The views of a scene show one set of named points, each view turned or mirrored, and shifted as a whole, with a little noise and some points left out.
(in the rows, 128 means zero)

Scene 1
View 1
(143): [137  52  91 130 185 204 170 160  56 145 128 142  99 114  42 135 115 176
 144 159 142 142 131 117 136  82  97 194  78 172 119 182 154 161  91 121
  81 165 116  94 154 149 130 180 132 160 159 137 124 170 114 135 139 122
  97 116 125 155  93 122  94]
(64): [ 85  86 107 157 134  89 140 184 126 140 106  97 107 175 140  91 109 186
 162  51 134  84  98 141  86  74 113 138 146 153 112  95 147 100 121 127
 120 148 142 118 178 141  98 137 135  97 199  82 147 152 182 108  91 122
 100 167 129 133 180 120 156]
(51): [138 124  95 150 161 117 155 153 176 168 146 118  79 154 166  79 162 134
 103  35 132 104 138 114  64 128 134 117 124 121 137 107 142 102 175 102
 145 126 113 118 139 141 116  82 118  62  80 164 113 145 145 121 133 150
 152 126  82 118 150 151 138]
(120): [132  67 100 144 170 160 158 189  71 140 117 108  75 132  63 108  93 161
 148 137 135 123 111 143 131  70  83 200  85 171 109 126 159 143  91 119
  73 171 152  89 170 127 120 184 116 136 200 134 126 162 138 135 115 124
  77 136 128 148 150 113 127]
(236): [128  85  93 128 178 189 174 148  99 153 142 151  93 142  68 110 150 179
 119 147 149 130 144 102 103 140 137 151  85 116 161 175 167 131 118 112
 123 163  99 128 134 151 127 128 115 111  84 130 116 171 122 155 143 132
 133 113 109 147  93 142 101]
(12): [137 101 101 157 158 117 151 162 146 163 130 108  87 142 151  96 136 137
 130  40 122 110 133 124  82  83 109 142 127 159 108 105 135 122 157 110
 117 123 125  96 158 139 118 120 130 100 142 162 120 142 146 108 125 140
 125 139  98 117 156 135 136]
(79): [ 95  43  91 124 157 171 138 152  74 142 137 155 181 131  81 161 132 234
 175 119 149 116 105 104 118  98 129 148 124 166 101 194 141 138 102 127
 122 150  88 127 168 183 113 162 173 161 167  65 143 175 137 124 130  94
 125 137 136 175  75 137  84]
(107): [148  77  93 139 172 163 136 194  90 143 137 109  94 126  83 114 101 155
 131 121 145 114  99 133 126  97  85 193  84 168 101 122 157 135 102 107
  88 167 149 102 166 133 121 167 119 119 179 144 117 160 132 141 128 123
  98 131 115 164 152 134 127]
(145): [ 93 101 109 156 144 105 173 157 143 151 117 113  81 177 139  76 141 170
 140  60 127  96 137 130  72  95 134 120 139 122 149 112 155  95 136 130
 130 138 120 120 159 140 106 109 123  83 134 104 136 152 176 121 105 137
 119 151 117 118 154 129 149]
(214): [100  99 100 145 140 102 142 172 143 147 130 115 122 172 150  97 138 191
 141  54 138  84 105 126  75 111 134 120 144 131 123 115 146  97 134 120
 145 142 117 136 163 150 104 114 137  84 141  90 136 159 169 120 108 123
 131 152 115 146 155 138 140]
(49): [111 103  98 145 157 127 165 160 140 155 131 121  85 165 129  83 146 166
 125  76 137 105 134 118  77 119 135 127 120 117 146 124 156 102 142 116
 134 146 115 122 150 140 113 105 118  83 109 125 127 153 156 127 117 142
 125 135 106 125 142 137 139]
(116): [111  74 103 151 171 160 194 117 116 167 122 152 105 140 113 119 162 169
 149  76 114 136 170 102  91  72 133 125 129 155 134 175 128 137 148 130
 115 113  76 101 144 160 125 120 154 143 116 134 134 148 135 101 133 137
 134 128 116 103  84 129 101]
(92): [ 97  82 108 154 157 128 181 147 120 154 111 128  89 161 117  95 140 173
 151  79 124 117 146 125  89  75 128 134 128 142 138 140 150 115 129 133
 116 138 111 109 154 147 111 128 134 117 144 113 139 153 159 113 110 134
 111 144 123 113 128 122 132]
(113): [120  83 109 163 166 132 184 135 137 167 112 129  83 140 141 102 148 142
 147  42 109 132 163 118  82  51 114 135 134 171 115 135 128 136 157 129
 106 106 105  84 152 147 121 122 150 129 145 155 132 138 151  89 123 148
 119 140 109  90 126 122 124]
(110): [108  70 107 153 159 135 166 170  95 145 106 110  89 150 100 105 113 169
 159  93 123 116 127 135 111  57 102 165 118 171 109 126 149 131 111 131
  91 149 134  94 169 136 112 159 134 131 193 115 136 154 157 112 106 127
  89 146 131 124 147 114 135]
View 2
(64): [187  97 132 130 123 147 117 144  82 110 124 152 208 125 143 132 127 182
 121 107 127 129  93 125 126  73 201 153 199 119 176 145 143 119 147 136
 112 148 113 134 115 129 114  84 141 176 186 114 132 145 122 102  90 135
 154 208 124 141 122 179 150]
(236): [135 132 165 152  86 180  84 129 112 126  77  73 140 160  82 189 184  93
 176 135 142 119 118 181 137 151 151  67 109 129 170 184 144 124 118 152
 131 140 106  94  96 110 140 122 118  94 125 125 126  71  69 110  96 138
 174 147 176 110  86 157 109]
(49): [139 110 147 139 103 175 100 103 113 135  89 133 190 130  94 148 164 144
 163 138 130 141 111 169 119 100 177  96 139 124 188 144 155 104 144 150
 115 146 103 104 124 119 142 100 119 128 153 134 126 114  86 102  90 129
 156 187 145 136 100 176 127]
(12): [151 117 141 111 114 148 105 103 111 131  76 145 178 126 126 153 162 139
 140 136 134 124  91 161 107  82 181 125 137 121 162 138 166  46 167 161
 110 154  81 114 111 114 150 103 129 163 157 146 168 135 125  94  93 118
 155 203 123 136 108 163 140]
(79): [204 107 146 156 113 126 115 204  78  85 116  55 155 170 150 228 147 121
 147 100 140  41 108 167 168  99 209 122 138  99 123 233 118 142  75 142
 152 162  98 155 102 114 102 124 121 140 129  96 114  91  99  84  56 119
 143 124 166  87 116 163 144]
(214): [161  96 132 144 117 161 118 120  96 126 111 148 208 126 120 149 147 162
 155 126 119 120 111 162 130  63 201 123 166 113 182 154 141 123 136 142
 107 152 100 126 140 121 137  95 128 143 167 129 117 123  96  88  64 119
 145 189 134 139 114 182 141]
(110): [193 118 146 119 113 130 101 164  93  99 105 100 167 147 147 162 139 143
 112 105 149 121  82 120 125 124 174 136 168 124 155 165 153  95 140 145
 135 146 111 122  72 117 101  99 139 175 161 106 151 136 127 113 119 143
 174 180 138 120 114 158 133]
(113): [166 110 142 106 109 113  88 119 127 117  74 119 193 139 126 165 164 150
 149 141 141 126  71 168  94  92 189 127 112 119 162 148 173  26 146 178
 157 158  81 127  82 105 127  98 117 177 126 142 166 138 119  96 119 134
 147 167 135 131 127 159 125]
(107): [166 142 166 123 101 168 107 164  73 112  96  99 112 146 153 179 148  93
  99  93 158 100 107 123 141 146 148 124 163 132 127 174 138 104 149 129
 100 137 108 108  81 123 118 115 150 147 173 101 167 110 132 120  96 124
 194 200 139 112  86 146 143]
(120): [184 143 165 117 103 152  99 181  75  99 107  82 112 158 156 173 138 103
  85  86 161 115  95 105 138 163 141 127 174 134 135 175 139 105 146 133
 118 129 121 108  53 120  96 109 152 162 171  90 168 122 138 131 120 146
 200 195 145 106  91 144 138]
(116): [159 110 146 128 101 128  80 126 134 113  71  81 181 155 102 189 180 131
 178 153 141 113  87 188 114 111 186  93  87 116 165 177 167  57 114 178
 170 161  88 126  84 104 129 109 103 142  99 140 140 104  86  93 112 137
 143 127 162 114 122 161 110]
View 3
(113): [ 86 121 152 132 159 133 129 131 183 146 117 106 149 117  53 140 169 157
 106 155 127 107 119 140 162 149 171 103 121 151 148 163 167 142 111  72
 117  95 102  96 146 148 125  88 159 180  61  81 150  97 163 138 173 118
 141 169 107 117 181 153 180]
(92): [118 120 152 130 139 133 150 137 135 142 150 116 135 131  86 138 161 160
 100 144 121 102 121 141 163 143 153 116 129 141 155 165 159 138 109  83
 117 106 105  95 145 151 117 116 139 162  80 112 115 100 149 150 203 132
 157 163 102 126 183 149 162]
(145): [121 135 158 109 131 134 148 123 117 153 147 121 139 144 114 125 186 170
 111 146 146 104 119 149 147 126 139 108 124 149 158 195 132 126 107  73
 120  98 124  96 132 147  90 109 135 168  73 119 105 111 158 159 204 127
 166 160 103 155 195 155 157]
(120): [160  99 175 162 147 122 175 134 102 130 164  76 144  66  87 188 149 185
  51 118  91  86 137 152 165 147 167 169 150 122 139 127 171 147 171 115
  80 128 131 115 143 116 146 132 119 133  96 108 145 103  83 165 185 117
 153 178  78  85 118 105 124]
(79): [163  51 175 152 122 158 186 153 147 130 189 141 117 105  29 154  98 119
  95 139  55 117 114 158 176 184  95 133 109 127 146 114 221 155  91 113
  49 149  41 116 196 173 111 138 131 130 109 139 144 100  91 154 197 149
 157 114 101  94 151 125 103]
(107): [157 103 191 146 131 128 177 128 107 140 163  96 156  63  89 172 150 184
  67 129 106 102 129 160 149 138 150 162 131 127 129 132 167 129 165 123
  75 130 123 116 140 120 124 112 128 131 104 100 153 116  88 163 167 118
 157 162  88 101 110 104 109]
(110): [132 101 158 145 161 127 162 129 124 135 155  91 130 104  77 167 165 171
  67 133  99  97 135 147 166 154 157 141 140 135 156 156 168 155 134  95
  84 110 124 111 150 132 131 128 133 151  78 118 142  95 112 164 198 114
 148 173  84 105 164 135 144]
(49): [126 137 173 113 111 133 149 132 120 154 153 126 154 128 111 120 164 170
 120 147 151 110 112 150 140 116 137 107 120 150 143 169 136 109 116  91
 131 113 111  92 130 154  93  99 137 160  90 105  97 122 153 152 182 138
 168 152 117 153 167 144 150]
(143): [157  87 178 183 121 135 175 161 137 128 178  91 147  66  53 172 100 158
  80 124  72  94 120 146 183 159 153 157 142 115 130  75 211 143 149 128
  97 148  80  99 161 142 151 130 123 125 117  99 122  96  91 138 178 149
 159 150 103  69 103  94 129]
(12): [101 131 172 112 142 131 141 115 150 151 124 115 163  95  82 134 183 175
 104 156 146 122 121 152 137 129 156 115 114 149 137 180 138 122 133  81
 105  97 119 104 132 138  98  77 157 171  69  79 162 120 148 155 160 110
 144 166 104 139 164 145 150]
(214): [132 117 170  95 124 140 158 119 114 151 160 144 132 137 107 121 180 162
 108 150 141 118 120 159 136 127 113 108 104 149 152 204 132 125 100  77
  90 109 112 111 142 154  73 113 141 162  82 134 124 126 140 172 196 123
 161 141  97 167 194 157 124]
(236): [145 130 185 152  80 141 156 163 133 152 178 125 163 104  97 125 107 157
 136 140 125 101  97 143 161 126 137 117 124 134 127 103 172 100 121 122
 157 148  78  79 138 162 117 104 125 141 122  92  63 121 141 123 175 174
 182 137 135 119 126 111 150]
(64): [136 107 155 103 160 130 166 106  97 142 155 118 119 132 106 149 203 175
  72 138 127 105 137 158 145 140 129 128 125 147 169 219 134 149 119  75
  64  94 140 119 144 132  89 130 133 157  65 148 148 113 119 184 213 100
 150 165  76 149 201 160 124]
(51): [ 99 157 184  92 107 138 128 121 149 161 126 136 180 118 108 102 179 173
 145 165 183 125 102 151 119 102 139  91 102 159 127 183 118  91 118  80
 149 106 113  90 115 155  79  59 158 177  84  74 120 133 174 140 147 130
 159 151 129 169 163 147 159]
(116): [100 120 153 147 128 140 132 156 189 146 139 123 152 128  49 123 123 134
 130 154 113 108 105 134 178 152 155  95 121 144 143 122 188 134  90  87
 142 118  65  79 154 176 127  90 147 172  89  84 110  99 164 118 179 152
 157 150 130 110 169 145 182]
View 4
(143): [117 131 151  50 145 116 112 143  60 179 185  92 140  84 129 168 194 169
 144 146 166  92 131 148 130  90 152 148  92 129 117  91 177  92 174 142
 133  55 115 150 107 121 139  88 110 178 141 149  62  18 106 173  86 184
 100  65  75 164 217 165 130]
(51): [168 150 122 159 125 187 153 121 121 135 149 125 181 100  73 201  97 166
 100 126  78 130  99 140 139 114 145  98 157 121 151 131 124 108 154 117
 160 110 139 109 137 118  94 141 145  94 116 181 120 159  84 133 147  92
 123 180 117 122  76 142 157]
(145): [166 151 116 133 136 158 151 124 101 121 121 102 156 127 135 197  99 175
 135 133  94  94 121 168 111 161 132  94 150 119 149 123 123  91 172 104
 123 123 160 134 115 134 113 112 137  97 147 144 123 146 113 119 140 117
 159 154  98 118 116 143 169]
(92): [153 133 115 113 139 144 155 142  86 130 138 109 156 120 133 184 121 167
 143 134 115  98 124 168 120 146 123 111 125 118 141 114 133  85 177 120
 115 110 148 137 110 124 123 109 120 114 146 143 108 110 121 133 118 128
 157 145  82 130 143 157 172]
(64): [162 176 112 129 173 166 127 121  84  83 102  89 157 139 176 180 101 190
 169 148  99  83 124 165  94 200 125 114 140  91 139 128 124  81 161  92
 107 117 160 170 101 150 101  77 135  90 161 135 127 115 135 112 141 130
 146 152  94 121 146 146 138]
(79): [130 122  93  45 151 197 116 148  67 131 154  91 139 106 139 130 163 176
 152 171 164  84 137 157 111  95 139 129  94  77 110 162 152 101 158 141
  72 100 134 183  89 112  85 124  74 134 107 119  77  65 142 136 110 182
 159  99  64 185 240 168 148]
(110): [142 156 130 108 171 124 132 142  67 116 136 107 160 117 155 171 143 182
 171 144 128  92 122 165 122 163 119 142 109 107 126  93 143  77 166 114
 126  81 136 157 107 135 121  74 131 134 162 153 103  63 128 144 104 136
 116 129  82 130 169 170 134]
(116): [145  96 108 105 119 144 174 167  86 166 165 141 168  99  86 174 135 147
 124 128 131 115 118 170 149  93 110 114 106 123 132 114 140  97 180 150
 118 102 131 120 117  91 118 150 104 129 120 160  93 111 113 146  99 114
 166 149  76 147 149 176 192]
(113): [150 124 111 137 150 136 172 165  81 126 145 148 177 115 109 171 119 165
 150 126 112 117 107 176 147 144  92 129 109 114 130 100 128  81 170 129
 132  96 133 134 123 104 112 117 120 118 148 177 115 109 130 148 101  91
 144 179  84 123 126 183 173]
(236): [143 125 140  79 104 152 135 124  96 193 183  88 145  90  87 200 151 156
  93 134 128 102 125 142 126  69 173  98 133 143 147 121 160 115 179 142
 143  96 131 108 120 116 132 138 119 146 112 147  79 109  75 151 123 159
 133  96  96 155 150 138 163]
(107): [133 177 152  99 170 142  99 118  81 125 152  86 155 101 141 173 162 190
 153 152 129  95 117 138 119 135 156 146 122 112 126 102 161  91 149 109
 151  60 126 160 110 141 115  66 141 139 149 161  94  46 104 156 116 162
  77 101  98 136 175 153 104]

Which points are out of place in each view (at most two, in the order of its rows)? Write - if all are in place.
view 1 | (236), (116)
view 2 | -
view 3 | (79)
view 4 | (143), (110)
